Each scene shows the same named points in several views. A view is turned or mirrored, and shifted as a whole, has a little noise and may leave points out.

Scene 1
View 1
Z43: [-40 -14  18   2 -20 -14 -53   3   6 -16   4  39 -17  -6 -34 -28 -32  37
   8   0   6 -27]
Z321: [ 18   2 -14   1  24  24  -7  33  19  -2 -10  12  -3 -26  12  21  -9  28
   6  12  -1   3]
Z865: [-14   0  39  21  -5   2 -10  -6 -14  -3  17 -15  -5 -24  -4  -9   1   5
  -5  30 -14 -10]
Z748: [-23   4  50  34   0   5 -18 -17 -24  14   9 -15   5 -11  -9 -33 -10   5
 -10  25  -5 -14]
Z629: [-15   2  31  26  19  10 -29   0 -14  14 -17   4   6   5 -10 -24 -16  12
 -14  26  18 -23]
Z585: [ -2   3   7  18  32  23 -27  15   1  19 -28  18   7   4  -7 -16 -22  25
  -9  12  23 -17]
Z15: [ 15  13   8  29  55  38  -7  15  -6  34 -36  -1  19   2  10 -12 -15  13
 -15  23  23  -7]
Z718: [  4  15  36  37  26  26   6  -6 -19  25  -5 -27  14 -18   9 -16   1   4
 -16  32  -7  -2]
Z838: [ 36  13   3  12  31  31  27  27  -1   1   4 -31   1 -38  31  39  18   2
  -1  38 -20  15]
Z867: [ 14   3 -12   0  33  22 -19  33  16   2 -24  21  -1   0   2  16 -14  26
  -1  14  23 -10]
Z955: [ 27   8  -4  11  33  31   8  24   5   9  -8  -5   2 -28  21  18  -3  17
   0  22  -9   9]
Z315: [ 25  15  13  18  30  32  21  17  -5  10   1 -27   8 -34  26  19  12   5
  -2  35 -20  15]
Z5: [ 56  18 -16  19  65  57  35  34   6  30 -25 -21  19 -38  43  29   2  14
  -4  20  -9  24]
Z972: [-27  -1  35  33   6  13 -35 -12 -14  23 -13  17   6  -7 -20 -51 -31  26
 -10   0   5 -19]
Z291: [ 23  12   3  23  53  36  -4  21   2  22 -33  -3  13  -2  13   3  -9  15
 -12  23  20  -5]
Z290: [-16  -1  33  18 -16   4  -6  -4 -10  -5  24  -8  -7 -40   2 -13  -5  14
   2  16 -31   1]
Z806: [-20  -2  28  30   4  17 -20  -9 -12  22  -6  13   7 -24  -8 -43 -28  26
  -3  -5  -8  -7]
Z984: [  7 -11 -25 -16   0  14 -15  36  31 -14   2  37 -18 -40   2  20 -23  48
  20 -11 -14   4]
Z312: [-30  -2  38  21  -4  -1 -35 -10 -13   2   2   8  -1  -4 -20 -31 -20  17
  -8  19   4 -23]
View 2
Z972: [  2  -6 -22   9  12 -50 -19  -8   7   2  48 -31   0   5  -4  -5 -12   4
  29  18  32  13]
Z43: [-33 -22  -2  -9   0 -28 -13 -23   0  21  64 -27  15  13 -19 -25  -1  34
  32  56  24  -3]
Z321: [-16   0  -2   3  23  24   6  22  -2  17  21   9 -11  12 -17 -15  14  27
  11  18 -13 -22]
Z955: [  5  17 -20   8  37  19   4  31   5  17   3  11 -24   6  -3   2  13   7
  -5  -2 -23 -16]
Z806: [  0  -3 -35  12  19 -42 -19   4   7  13  40 -29  -5   4  -2  -3 -22   2
  22  10  17   0]
Z748: [ 15  24 -47  -6  26 -61 -27 -15  21  22  26 -32   1  -3  19  18   2  -8
   8  19  12  24]
Z629: [ 10   3 -13   1  18 -31  -6  -7   7  -9  28 -12  -9   4  -2   7  17   1
  16  21  24  22]
Z867: [-14 -10   7   3  17  24  11  20  -5  -2  30  11 -15  11 -24 -15  19  26
  14  20  -1 -13]
Z865: [ -2  24 -32 -15  27 -27 -13 -14  19  35  22 -18  -2   1  10   6  12   9
   1  31 -10   6]
Z15: [ 29   1 -11  29  23 -12   4  37  -3 -32  14   6 -30   4  -9   7   7 -14
  15 -22  24  15]
Z312: [ -5   1 -20  -7  15 -42 -13 -19   8  14  41 -24   3   3   0  -3   8  12
  19  35  21  18]
Z585: [  6  -7  -2  13  17 -10   1  17  -3 -17  30  -1 -17   7 -13  -4   9   6
  18   4  21   8]
Z291: [ 23   9  -9  11  31   8   9  33   2 -16   7  13 -29   4  -9   8  20  -5
   6 -13   3   5]
Z290: [ -9  21 -37 -10  30 -28 -21  -9  17  50  25 -25   3   3  11   0  -4  15
   1  30 -21 -11]
Z315: [ 14  33 -34  -2  44  10  -1  28  16  28 -10   5 -25   1  11  14  14   0
 -15  -7 -37 -13]
Z984: [-34 -11  -4   8  21  34   4  25  -4  37  32   1  -5  17 -27 -29 -11  41
  13  22 -24 -51]
Z718: [ 27  29 -38   0  37 -32 -11   9  17  11   6 -12 -17  -2  16  19  12 -13
  -3  -1  -2  16]
Z5: [ 31  30 -28  24  48  34  10  69   4   4 -22  24 -43   5   2  12   9 -12
 -12 -44 -36 -25]
View 3
Z867: [-27  -1  13  -4  33  -2 -39 -41   8  19  27 -24   4 -28   8 -19  15  20
  15   9 -12  17]
Z585: [-27   2   7 -20  43 -22 -10 -36  -1   8  38   4  -1 -13  26 -21  -1  17
  -1   4 -10  18]
Z43: [ 35 -17 -19  -8  34  -3 -20 -61  27 -42  21 -12  10 -39  43  -9  14  57
  -9  10  -3  30]
Z984: [ -7   1  -8  19  31  15 -43 -33  15   9  11 -39   7 -47 -21   3  39  24
  26   5  21   3]
Z955: [-38  11  19   9  16  -1  -6 -18 -18  40   9  -2   0 -24  -2  -1   7   3
  21 -15  14  14]
Z629: [-11  -5  12 -15  19 -12  -3 -47  -5   5  17  10   4 -18  48 -17 -12  28
  -2  -2 -14  34]
Z718: [-21  11  13  -5  12 -14  33 -20 -33  20  10  33  -6 -16  35   3 -20   8
   3 -29  16  28]
Z865: [ 10   1   5   4  -1   2  14 -36 -13   2  -6  16   4 -34  39   8 -10  30
   4 -26  15  33]
Z290: [ 18   4  -5  14   2   9  15 -33 -14  -5 -12   8   2 -42  29  19   2  32
   8 -28  32  30]
Z972: [ 12  -2 -18 -19  44 -27  18 -38   0 -29  35  19  -4 -19  48  -8  -5  37
 -18  -5   3  23]
Z312: [ 19  -6  -7 -11  21  -9   9 -48  -1 -20  17  16   2 -27  54  -5  -9  42
 -10  -9  -2  36]
Z321: [-31   7  11  10  24   3 -28 -27  -1  29  15 -19   4 -32  -8  -4  18  10
  23  -2   9  11]
Z838: [-46  18  30  21  -6  14   1 -10 -34  58 -12   1   0 -31  -6  10  -2  -8
  34 -31  27  21]
Z5: [-74  26  23  10  26 -12   3   8 -41  70  22   2 -11 -16 -26  -1   6 -27
  30 -23  23   1]
Z15: [-51  13  12 -23  52 -36   7 -16 -19  26  51  19 -13   2  18 -25  -8   0
  -2  -2  -8  14]
Z748: [ 13   0  -2  -8   9 -12  31 -37 -17 -12   5  30  -3 -22  54   3 -20  31
  -9 -23  11  34]
Z291: [-52  12  17 -11  31 -17  -2 -23 -21  37  33   9  -8 -11  12 -18  -8   0
  13  -8  -6  19]
View 4
Z838: [ 29  -8 -12  33  21 -39 -31 -11  -5  42 -19 -16 -48 -10  27  17 -16 -15
 -18  32  16  38]
Z629: [ -7  -6 -17 -34  -4   4 -13   7  -2   7  -5   2   4  13  -6  16   2  26
 -15  25   2 -38]
Z955: [ 16 -14 -19  15   4 -33 -29   6  -6  24  -4 -17 -28  -2  34  23 -14  -2
 -26  24  -3  20]
Z867: [  0 -18 -12 -13  -3 -18 -44  17 -11  21  13 -21 -11  19  57  37 -17  21
 -48  19 -19 -20]
Z43: [-10  25   1 -50   1  17  -6  19 -32   3  19  22   6  50  41  41 -18  38
 -33  -1   3 -68]
Z806: [  4  12 -22 -16 -10  -6  14  22 -23  -3  11  12  -3  11  23  25  -8  12
  -8   5  -7 -14]
Z865: [ 12  22  -1 -11  17  -2  -5  -4 -15  21 -11  15 -25  25   4  18 -12  15
 -12  18  31 -20]
Z290: [ 21  34  -1  -5  18  -7   8  -1 -28  21  -8  20 -30  26  16  29 -17   7
  -7   6  30 -10]
Z748: [  3  18  -8 -26   5   5  13   0 -12   7 -13  19 -10  16 -20  12   0  20
   3  18  24 -32]
Z312: [ -3  13  -5 -37   5  10   3   8 -16   6  -1  15  -2  27   1  23  -5  30
 -15  12  15 -45]
Z984: [ 14  12  -9   1   8 -22 -24  24 -36  23  25  -8 -23  29  90  50 -35   9
 -44  -6 -17  -1]
Z972: [ -8  10 -19 -38 -10  10  16  22 -18  -9   8  15  11  17   0  20  -1  28
  -5   7  -3 -43]
Z315: [ 25  -5 -17  25  15 -32 -18  -7  -7  30 -19  -9 -42  -8  16  15 -13 -11
 -10  31  15  28]
Z5: [ 26 -35 -40  45  -3 -54 -28   5   2  25 -11 -37 -32 -33  31  10 -10 -22
 -14  34 -20  58]
Z291: [  3 -32 -28   1  -9 -27 -31   9   5  14  -8 -26  -4 -11  15  11  -1   7
 -22  35 -16   3]
Z321: [ 13 -10 -16   6   6 -31 -33  12 -15  24   6 -17 -23  12  56  32 -19   4
 -37  17 -12   7]
Z585: [ -7 -19 -24 -20 -14 -10 -19  22  -4   5   4 -15   8   5  19  20  -1  21
 -25  19 -19 -26]
Z718: [ 11  -1 -19  -2   2 -14  -1  -6  -3  13 -19   2 -18  -6 -19   4   0   4
   4  30  17   1]
View 5
Z972: [ 14  -5   2 -36  43 -16 -15   9  -9 -32  -8  14  17 -11 -17  40 -36   3
  37   4 -33  -6]
Z748: [-12 -20 -14 -24  14 -18 -19   7   5 -32   1  17  30 -12   3  36 -11  20
  21   8 -26 -15]
Z15: [-24  13  18 -16  49 -19  25  30 -10  15 -24   9  10  12 -12   5 -24 -15
  16  19 -24  38]
Z867: [ -2  17  13   7  54 -50   7 -28 -25  23 -46  -1  17  11  10  23 -12 -42
  30  10 -32 -19]
Z955: [-26   4 -12  10  28 -26  31  -6  -4  36 -20  -2  26  28  13  24   4 -26
   9  10 -15 -12]
Z629: [-16  -5  10 -20  36 -29 -14   3 -13 -18 -20  16  21 -14   1  22 -19   3
  28  15 -35   2]
Z806: [ 15  -4 -10 -31  36 -10  -2  10  -4 -20  -3   8  19  -1 -13  48 -33  -3
  29  -1 -24 -14]
Z290: [ -3 -22 -37  -7   8 -17 -10 -15   3 -11   3   7  34   6  13  50  -3   3
  20  -1 -17 -52]
Z984: [ 24  18 -19  14  48 -41  18 -40 -18  35 -34 -15  21  29   9  50 -10 -56
  31  -8 -20 -55]
Z43: [ 36   1   3 -25  48 -40 -38 -31 -24 -35 -29   8  20 -23   0  54 -30 -19
  53  -2 -41 -48]
Z321: [ -8  12  -7  14  39 -39  25 -23 -12  38 -33  -6  21  27  13  28  -2 -41
  18   5 -20 -22]
Z5: [-46  10 -14  20  27 -15  68  18   5  70 -16  -7  22  53   7   9   9 -30
 -12  13   1  16]
Z315: [-43  -8 -29  13   9 -19  32  -3   8  39  -8   2  31  29  18  22  15  -9
  -2  10  -9 -13]
Z585: [ -7   9  18 -15  50 -31   8   4 -15   4 -31   8  14   2  -4  20 -21 -21
  26  14 -34  10]
Z291: [-34   7  11  -1  39 -28  27  10 -10  27 -30   4  18  17   5   7  -6 -18
  11  20 -24  22]
Z865: [-17 -18 -22  -5   8 -24 -14 -14   4 -13  -2  12  33  -5  13  39   3   8
  20   4 -23 -34]
Z838: [-49  -6 -31  27   3 -25  34  -9   4  49 -14  -3  36  38  28  18  23 -15
  -5  11  -7 -22]
View 6
Z806: [  1 -34  12   5  15  -3   0  15 -45 -26 -18 -22   2  13  21  21   0 -55
  20  24 -28 -24]
Z315: [-37  -2  15   5 -36   7 -10  -5 -28  -3  29  12  10  34  -9  -9 -20 -13
  46  -9  -3 -15]
Z5: [-60  -6  27  13 -40  12  -5  26 -23  14  50   7  18  18 -57  -3  -6 -17
  63 -30   7 -17]
Z585: [-15 -17  25  -4  28 -12 -20  15 -42 -24  -1 -10   6   1  -6  39  19 -51
  58   1 -17 -31]
Z290: [ -6 -16  10   4  -6   2   3 -12 -45 -12  -8 -17   4  39  31  -9 -21 -31
  19  21 -14 -11]
Z321: [-29   5  34  -5  18  -3 -14 -11 -41  11  19 -25   9  23 -14   0   5 -26
  70  -7   1 -11]
Z718: [-23 -23   4   3 -31   4 -13   7 -27 -32   0  23   7  20   9  18 -16 -33
  31   2 -24 -26]
Z867: [-18   7  39 -13  42  -9 -22 -12 -49  -2  10 -25   5  15  -9  18  21 -38
  79  -6  -3 -18]
Z865: [ -5  -9   7  -6  -5  -2 -17 -24 -38 -29 -12   5   0  37  35   5 -19 -29
  32  16 -21 -21]
Z838: [-44   8  22   4 -37  10 -12 -14 -24   7  36  15  16  42 -17 -18 -21  -4
  63 -18   4  -8]
Z748: [  2 -27   1  -2  -7  -5 -13 -10 -37 -45 -24  11  -1  23  39  28 -17 -43
  19  23 -34 -27]
Z312: [  1 -18   9 -10  17 -12 -24 -14 -41 -42 -23   8  -2  15  33  34   1 -45
  39  18 -31 -29]
Z984: [-17   8  45  -3  44  -2  -1 -18 -55  26   9 -62   9  34  -2 -18  11 -31
  63   9   9  -6]
Z15: [-31 -27  22   4   1  -7 -19  42 -29 -24  14   6   9 -13 -30  47  18 -52
  54 -12 -17 -33]
Z955: [-34  -2  26   0  -8   5 -11  -2 -35   3  26  -5  12  25 -19  -2  -2 -22
  61 -12  -1 -15]
Z291: [-34 -10  24   0  -3  -3 -23  16 -29 -18  19  10  10   5 -26  31  10 -36
  66 -14 -12 -26]

Which points are out of place in each view (at most two, in the order of its rows)? Write none if all are in place.
view 1 -> Z15, Z867
view 2 -> Z321, Z748
view 3 -> Z629
view 4 -> Z806
view 5 -> none
view 6 -> Z290, Z312

Scene 2
View 1
Z60: [-25 -58   8  20  19 -15  -8 -60 -24  19  -8  -2 -14  11 -51  32 -55  -2
   1  30   3 -26]
Z694: [-11 -21   7  22   5   7 -12 -18 -12 -15 -20   6 -13 -12 -27   8 -19   0
 -16  16   4 -20]
Z409: [-14 -31   8  19   8   1  -1 -30 -13  -2  -7   3 -12  -3 -31  21 -22  -4
 -10  16   4 -20]
Z505: [-13 -50  17  32  14   1 -21 -35 -12   0 -26  -7  -3   9 -30   5 -36   1
 -20  23   4 -27]
Z167: [ -9  -8   6   8   5   5  25  -8 -11  -6  11   5 -18  -8 -29  42   2 -10
   8   2  18 -14]
Z436: [ -8 -14   8  17   3  12   4  -7  -7 -14  -8   2 -10 -11 -22  17   0  -3
 -10   7   9 -19]
Z610: [ -9  -5 -12   9  -8  22  17 -16  -7 -17  14  16   4 -25 -21  19  14 -11
 -25   5  -8 -20]
Z726: [-23 -31 -12   8  -1  -1  11 -53 -21   6  17  16  -1 -16 -43  31 -29 -11
 -14  23 -13 -21]
Z939: [  3  20  11  23  -5  30  -9  31   7 -49 -29   9 -17 -31  -2  -4  28  -1
 -22  -3  12 -12]
Z603: [-21 -33   2  20   8  -4 -16 -43 -17  -5 -18   8 -13 -13 -39  11 -35  -3
 -18  27  -5 -20]
Z446: [ -6  -4 -13   7 -11  27  30 -12  -5 -16  27  15  12 -26 -17  21  28 -16
 -21  -2  -8 -21]
Z127: [ -4 -30  19  30  13   9 -10  -6  -5 -10 -25  -6 -11   5 -18  10 -10   1
  -8   8  18 -23]
Z891: [ -4 -35  16  27  14  10   7 -11  -6  -2  -7  -7  -3  12 -21  21  -6  -6
  -3   4  18 -22]
Z151: [-35 -56 -13   8   6 -17   2 -89 -32  26  16  12  -6  -6 -62  36 -64 -11
 -11  42 -19 -25]
Z489: [ -8  10   3  12  -4  14   0   4  -7 -30  -8  12 -20 -29 -21  17  11  -3
 -11   7   7 -13]
Z369: [-21 -28   6  20   8  -7 -21 -41 -20  -5 -25   7 -24 -12 -44  16 -45   2
  -8  30   1 -18]
Z738: [-15 -27  11  17  12  -3   1 -26 -16   0  -6   0 -22   1 -35  31 -26  -4
   4  15  14 -18]
Z906: [-16 -37 -11  11   1   7  23 -47 -16   8  24   8   9  -7 -34  31 -10 -14
 -15  13  -8 -25]
Z664: [-27 -10 -10  -4  -1 -11  13 -45 -29  -1  17  20 -32 -25 -52  50 -28 -12
   7  26   0 -11]
Z797: [-13  -5 -12   9  -7  15   9 -20 -10 -20   8  16  -2 -30 -27  14   6  -9
 -23  10 -10 -19]
View 2
Z939: [ -5  15  45   6   9  16 -20 -37 -27  -3 -17 -63 -22  64   1 -14  12  -6
 -36   9   1  18]
Z151: [-22 -52 -17  23 -17 -37 -12 -63  11  28  23  31  13 -47  -8 -47  -5  57
  48  20   6 -14]
Z127: [-14 -13  26  -1 -11  -7 -18 -50  -6 -27   5 -38   0  10   9 -25  10  25
  -7 -14  -7   4]
Z906: [  5 -36  26  13   3 -12 -20 -58   6  26  16   2   1  -2  -2 -26  -8  41
  30  -2  22  10]
Z694: [-21 -14  15   9  -6 -11 -20 -50 -14  -3   0 -28  -3  11  -2 -27   7  23
  -1   6  -7   1]
Z726: [ -8 -36  10  17  -3 -18 -14 -56   6  29  13   9  -1 -10  -5 -33  -4  38
  31  16  16   0]
Z603: [-27 -24   0  14 -11 -24 -16 -53 -14   4   5 -14  -1  -9  -7 -36   5  32
  15  14  -9  -8]
Z505: [-28 -27   8   2 -16 -24 -22 -54 -17 -23  12 -27   8 -15  -2 -33   4  41
  12  -9 -18  -8]
Z891: [ -8 -22  28  -3 -16  -7 -16 -55  11 -30  10 -28   7  -2  14 -28   9  35
  -3 -26   3   5]
Z446: [ 18 -19  50   9  22   8 -26 -51  -6  36   3 -20 -15  39  -4 -11  -9  19
  14   1  32  24]
Z436: [ -3  -8  34   8   4   2 -18 -47  -4   7  -4 -29 -10  29   3 -23   4  15
  -6   7  11  11]
Z738: [-15 -22  14  10 -15 -10 -10 -54  15  -8   6 -10   4  -5  10 -37  10  31
   0   0   4   0]
Z664: [-11 -21   4  24 -11  -6  -3 -50  26  24   1  10   0  -1   4 -42   8  26
   8  25  19   0]
Z489: [ -7   1  31  13   4   8 -13 -43  -4  12 -10 -33 -16  39   1 -25   9   5
 -17  20  10  11]
Z797: [ -2 -15  29  14  12  -4 -21 -50 -12  32   1 -17 -14  28  -8 -19  -4  19
  11  16  18  13]
Z610: [  6 -15  39  12  14   2 -22 -50 -10  31   1 -20 -12  31  -6 -17  -5  22
  11  10  23  18]
View 3
Z694: [ 19 -13  -7   2 -12  15   2   8  -5  -3 -10 -21   5 -16  24  -4 -12   5
 -14  15   2  -6]
Z409: [ 12 -18 -18   0 -19  24   3  10   1  -8 -11 -26  15  -3  24  -3 -11  19
 -11  19   8 -12]
Z60: [ -5 -27 -37 -18 -32  59   5  20  -3 -23 -15 -42  26  15  35 -16 -33  18
 -17  36  30 -19]
Z603: [  6 -18 -12  -3 -14  32  -1  10  -9  -8  -7 -22   4   2  35 -14 -30   4
 -12  27  12  -7]
Z505: [ 19 -21 -24  -1 -25  37  12  22 -15  -8 -23 -31  -2 -14  30  -6 -22  11
 -25  37  24  -6]
Z939: [ 54   4  24  22   3 -39   2   0   1  15 -10  -9  -6 -62  -3  21  25  -6
 -10 -10 -24   7]
Z369: [  2 -17 -11 -12 -15  36  -4  10  -7 -18  -5 -31  13  -2  32 -14 -33  -7
 -14  21  14  -7]
Z167: [ 16 -13 -16  -2 -21   5  -1  -2  26  -6  -1 -25  41  -8  12   5  12  36
  -1  -6  -7 -22]
Z797: [ 11 -11  -3  13  -2   1  -4  -8   6   6   5   4   3   5  25  -2  -2  29
   2  13 -17 -15]
Z127: [ 31 -13 -13   5 -21  13   9  16  -1  -3 -23 -32   9 -33  13   5  -1  10
 -20  15   8  -7]
Z151: [-27 -30 -41 -16 -28  68  -2   8  -1 -22   4 -22  20  53  52 -26 -47  33
  -4  42  22 -29]
Z436: [ 26 -11  -2   9  -9  -3  -2   1   7   2  -2 -11  10 -16  15   6   6  20
  -6   5 -12 -12]
Z664: [ -5 -17 -15 -14 -15  28 -11  -4  18 -19  10 -23  39  19  30 -11 -17  20
   0   1  -3 -20]
Z891: [ 28 -18 -26   2 -27  16  11  17   7  -2 -21 -31  18 -20  16   6   6  32
 -16  16   8 -15]
Z489: [ 27  -5   8   6  -1 -12  -7  -5   9   1   4  -9  15 -20  13   5   5   7
   0  -6 -18  -9]
Z738: [ 13 -17 -22  -9 -22  27   1  12   9 -13 -10 -35  30  -7  22  -2 -10  19
 -12  12  11 -14]
Z610: [ 18 -10  -7  16  -5  -6   1  -6  10  11   7   6   4   5  22   4  10  41
   6  11 -20 -18]
View 4
Z939: [  4  43  46   9  13  17  12  16 -35  39  -7 -27 -25 -35   8 -14  29 -52
 -11 -34 -17  41]
Z151: [ 18 -10 -30 -18  -8  56 -45 -42  35   7  19  40  20  60   0  19 -18 -10
  -6 -13  11 -39]
Z436: [ 12  25  20   2  11  23 -12   6 -20  20   2   0  -9  -7   5  -4  19 -35
 -13 -25  -5  18]
Z60: [ 10  -1  -4 -10  -2  42 -53 -15  22  21  36  18   6  39 -11  29 -13  -7
   3 -24  -2 -40]
Z797: [ 20  22   0  -3   8  37  -1 -20  -9   9 -20  16  -1   8  19 -15  17 -40
 -21 -19   6  27]
Z603: [  6  12  10  -6  -4  48 -22 -23  12  31  13   5   1  20   3  12  -4 -27
   1 -29  -9 -17]
Z489: [  5  29  18   4   5  23   4   9 -22  22  -4  -9 -14  -9  -4 -10  19 -38
 -21 -22   0  25]
Z664: [  7   7 -11  -3  -8  29 -14  -5   5   8  10  12   2  29 -19   4   0 -19
 -23  -6  14  -5]
Z738: [ 10  11   7  -2   4  22 -32   8  -2  20  26   4  -5  14 -11  15   4 -16
  -7 -22   1 -14]
Z127: [ 12  22  32   0  16  25 -35  11 -13  34  26  -6 -12  -6   2  14  14 -25
   3 -37 -16  -5]
Z726: [ 24   5 -16  -9   5  40 -26 -24   9   5   3  29  11  33   6   5  -1 -21
 -15 -16  11  -8]
Z167: [ 17  17   3   2  12   6 -23  23 -18   6  12  10  -6   7 -13   3  19 -17
 -24 -13  11   8]
Z369: [ -1  10   7  -6  -9  46 -22 -18  15  35  22   0  -4  22 -10  18  -9 -27
   1 -23 -10 -25]
Z446: [ 33  27   2   1  27  16 -11   1 -24  -6 -17  25   1  -6  25 -18  29 -33
 -23 -22   9  38]
Z906: [ 32  10 -10 -10  16  30 -36 -12  -1  -3   4  31   9  21  15   4  11 -18
 -14 -20   9  -1]
Z409: [ 12  15  11  -2   8  23 -34   7  -5  19  21   5  -4  11  -6  13   8 -17
  -7 -24   0 -10]
Z505: [ 14  14  23  -7   7  43 -49 -14   8  36  29   2  -4  12   8  23  -2 -22
  14 -42 -19 -25]
View 5
Z726: [ 28  -6   2  28 -16 -22 -28   6  20  43  30 -37   0 -26  27  12  20  10
   4   2  16   5]
Z603: [ 23 -14   0  13  -5 -15  -5   4  35  23  29 -40 -13 -16  17   9  12  -2
 -11  13  19  -2]
Z369: [ 22  -9   3  19  -6 -15  -1  15  29  12  29 -43 -15 -11  27   5  12  -6
 -10  10  18 -11]
Z127: [ -4 -23 -12  -4  -5  -6  13 -15  36  16   7 -21   2   1  18 -11   1  21
 -23   7  10 -11]
Z167: [ -3  -6  -5  10 -17  -6 -14  -7   7  37   6 -18  29  -8  29   2   0  37
  -5 -15  -3  12]
Z610: [  1 -20   1   3   5 -12 -11 -18  25  57  14 -23  20 -15  -6  19  -5  30
 -10   0 -12  40]
Z891: [  5 -21 -17   0 -15 -10  -2 -21  32  31   3 -13  12 -10  23 -14  10  32
 -18   0  11  -8]
Z151: [ 55  -6   3  42 -27 -33 -51  17  31  50  42 -50 -19 -46  35  14  45  -4
  13  13  39 -10]
Z60: [ 37  -8  -7  26 -25 -24 -25   8  33  25  27 -37 -15 -25  45  -6  37   0
  -2  10  37 -31]
Z738: [ 10 -11  -5  15 -17 -14 -10   0  19  22  15 -27   9 -12  33  -5  11  17
  -7  -1  14 -10]
Z489: [-13 -12   5   1   8   1  12  -4  12  23  13 -28  18   2   4  13 -22  21
 -16  -6 -15  29]
Z664: [ 15   3   5  29 -18 -13 -27  17   4  33  24 -37  10 -19  35  13   8  11
   6  -9   8  10]
Z694: [  8 -19  -2   4   2  -9   7  -3  32  21  20 -32  -3  -6  13   3  -1   9
 -18   8   7   3]
Z446: [ -1 -22   0   0   1 -10 -17 -28  22  68  12 -20  31 -19  -8  19  -7  42
  -9  -6 -18  48]
Z409: [ 14 -13  -4   9 -10 -13  -8  -5  32  29  19 -31   1 -13  24   0  11  14
  -9   6  14  -2]
Z939: [-30 -24   0 -19  23  11  40 -20  23  13   6 -23  17  18 -10  10 -38  26
 -33  -2 -28  35]
Z906: [ 25 -17  -5  16 -14 -21 -32 -14  30  62  19 -26  13 -32  14   9  22  28
   0   2  10  15]
Z797: [  6 -19   4   6   6 -10  -6 -10  24  48  21 -29  13 -16  -4  22  -5  21
 -10   2 -10  35]

Which points are out of place in each view (at most two, in the order of its rows)? Write none if all are in place.
view 1 -> Z436, Z664
view 2 -> Z891
view 3 -> Z939
view 4 -> Z797, Z409
view 5 -> Z726
